Each row is a point on a tangle of strands that fork and nearly touch. The rows are in no order.
(in the rows, 128 means zero)
Points whose rows are less than 37.5 apart are linked; no others are. Some points are linked to none.
tepib: [152 100 145 126 107 121 103 111]
vodet: [104 155  78 127 116 105 169 114]
ritav: [110 139  55 155  91 112 136 114]
fem: [161  75 158 142 136 144  74 166]
kav: [140  99  79 127  89  93 109 130]
nili: [135 113 106 163  70 135  84  88]
geti: [135  97 156 146 144 147  98 186]
Nas: [127 122  87 115 103  97 137 123]
Mazi: [115 163  79  73 157  99 167 141]
siker: [148 106 146 155 128 149  99 122]
vevu: [163  93 162  96 122 108 106 123]
Tabas: [ 78 130 185 122 130 138 144 200]
Dakag: [136 139 173  53 174 123 149 124]
vud: [174  72 163 139 131 135  76 141]
nesup: [ 98 163 118 204 138 180 123 129]
tife: [ 80 133 166 135 131 145 141 199]
numi: [ 97 167 114 158 118 139 175  82]
fofak: [ 94 165  95 151 106 123 174  89]
navos: [145 116 159  89 133 114 132 117]
fovur: [134 134 117 189  98 162  86  90]
fala: [121 136 113  95 118  98 153 121]
Resi: [129 134 125  41 142  94 141 139]
nufe: [127 137 109  78 125  94 150 128]
ful: [125 140 110  56 138  93 149 139]
godob: [112 147  75 114 121  99 162 124]
disa: [136 134 164  45 154 108 144 123]
Rafov: [124 126 168 114 178 140 139 189]
poga: [151 105 153 144 137 142 108 127]
kol: [159  92 168 123 157 137 106 160]
Pafof: [ 99 156  80 148 100 114 164 100]
fako: [111 131  84 161  69 120 114  97]
madi: [142  89 152 152 135 148  84 183]
kubu: [150 120 171  57 151 108 128 128]
lubir: [101 150  60 153  95 115 153 106]
reri: [116 153 142 164 162 159 157 120]
fizal: [147 122 177  96 189 136 133 163]
zuz: [134 137  70  92 143  92 150 143]
zag: [122 143 125 172 109 152 125  88]
nelu: [107 166 114 208 129 179 120 102]
dip: [ 97 131 160 134 155 142 146 198]
basa: [172  78 164 107 120 116  92 126]
Zamod: [108 163  96  80 143 101 175 128]
Fubu: [115 137 100 172  75 139 110  83]
Tifo: [ 96 158 123 191 149 173 135 145]
sekal: [132 107 103 150  71 119  95 100]
sife: [113 144 119 145 109 128 151  90]
Nev: [141 115 138 178 122 158  90 120]
Vosa: [114 159 140 160 151 151 171 100]
mizi: [142 113 142  60 124  95 128 133]
pevo: [133 107  94 132  77 106 111 114]
nopu: [105 151 131 178 159 168 146 142]
Gefi: [117 135 111 169  90 141 119  85]
Rubu: [117 129  68 154  80 111 123 110]
soge: [152 118 174 103 170 131 130 144]
sopap: [122 142 135 171 133 155 137 101]
Kosi: [137 120 116 175  80 145  82  87]
pufu: [127 145 116 194 112 172  95  96]
balet: [142 114 144  80 119  98 129 121]
pak: [173  75 166 124 125 125  84 133]
vof: [119 155 112 205 119 175 103 103]
kivaf: [132 148  73  77 158  97 153 148]
piru: [119 134 119 132 103 117 144 101]
fol: [146 109 131 183 115 165  73 125]
vam: [102 168 132 158 136 142 174  83]
tebig: [140 124 175  95 194 141 139 179]
finil: [130 137 146  39 148 102 147 127]
pepem: [152 103 161 134 149 137 114 139]
galu: [162  96 165  73 129 104 109 128]
ziled: [159 106 166  57 135  99 119 131]
bag: [ 72 167 117 197 122 177 121 164]
nek: [124 128 108 113 105 103 142 116]
lugi: [120 142  62 114 133  98 154 133]
kap: [149  97 165 126 158 140 107 180]
fomad: [137 110  72 124 106  95 122 135]
moso: [151 118 168  97 151 122 130 123]
Biriv: [113 126 162 131 170 144 143 190]
Tunu: [133 145 178  66 184 130 153 128]

A fork is a point with three links. Follow the links from the first point to the second and name the forks in between, in order.
Dakag / galu | disa, ziled
balet / kubu | ziled
godob / Fubu | Pafof
fala / kav | nek
mizi / Resi | ziled, disa
kubu / nufe | disa

Name the points in between on the shortest way along the links from the first point to the second, in order.
zag / lubir | Gefi, Fubu, fako, Rubu, ritav
reri / fovur | nopu, Tifo, nesup, nelu, vof, pufu
lugi / Zamod | zuz, kivaf, Mazi
siker / geti | poga, pepem, kol, kap
soge / disa | moso, navos, balet, mizi, ziled, kubu
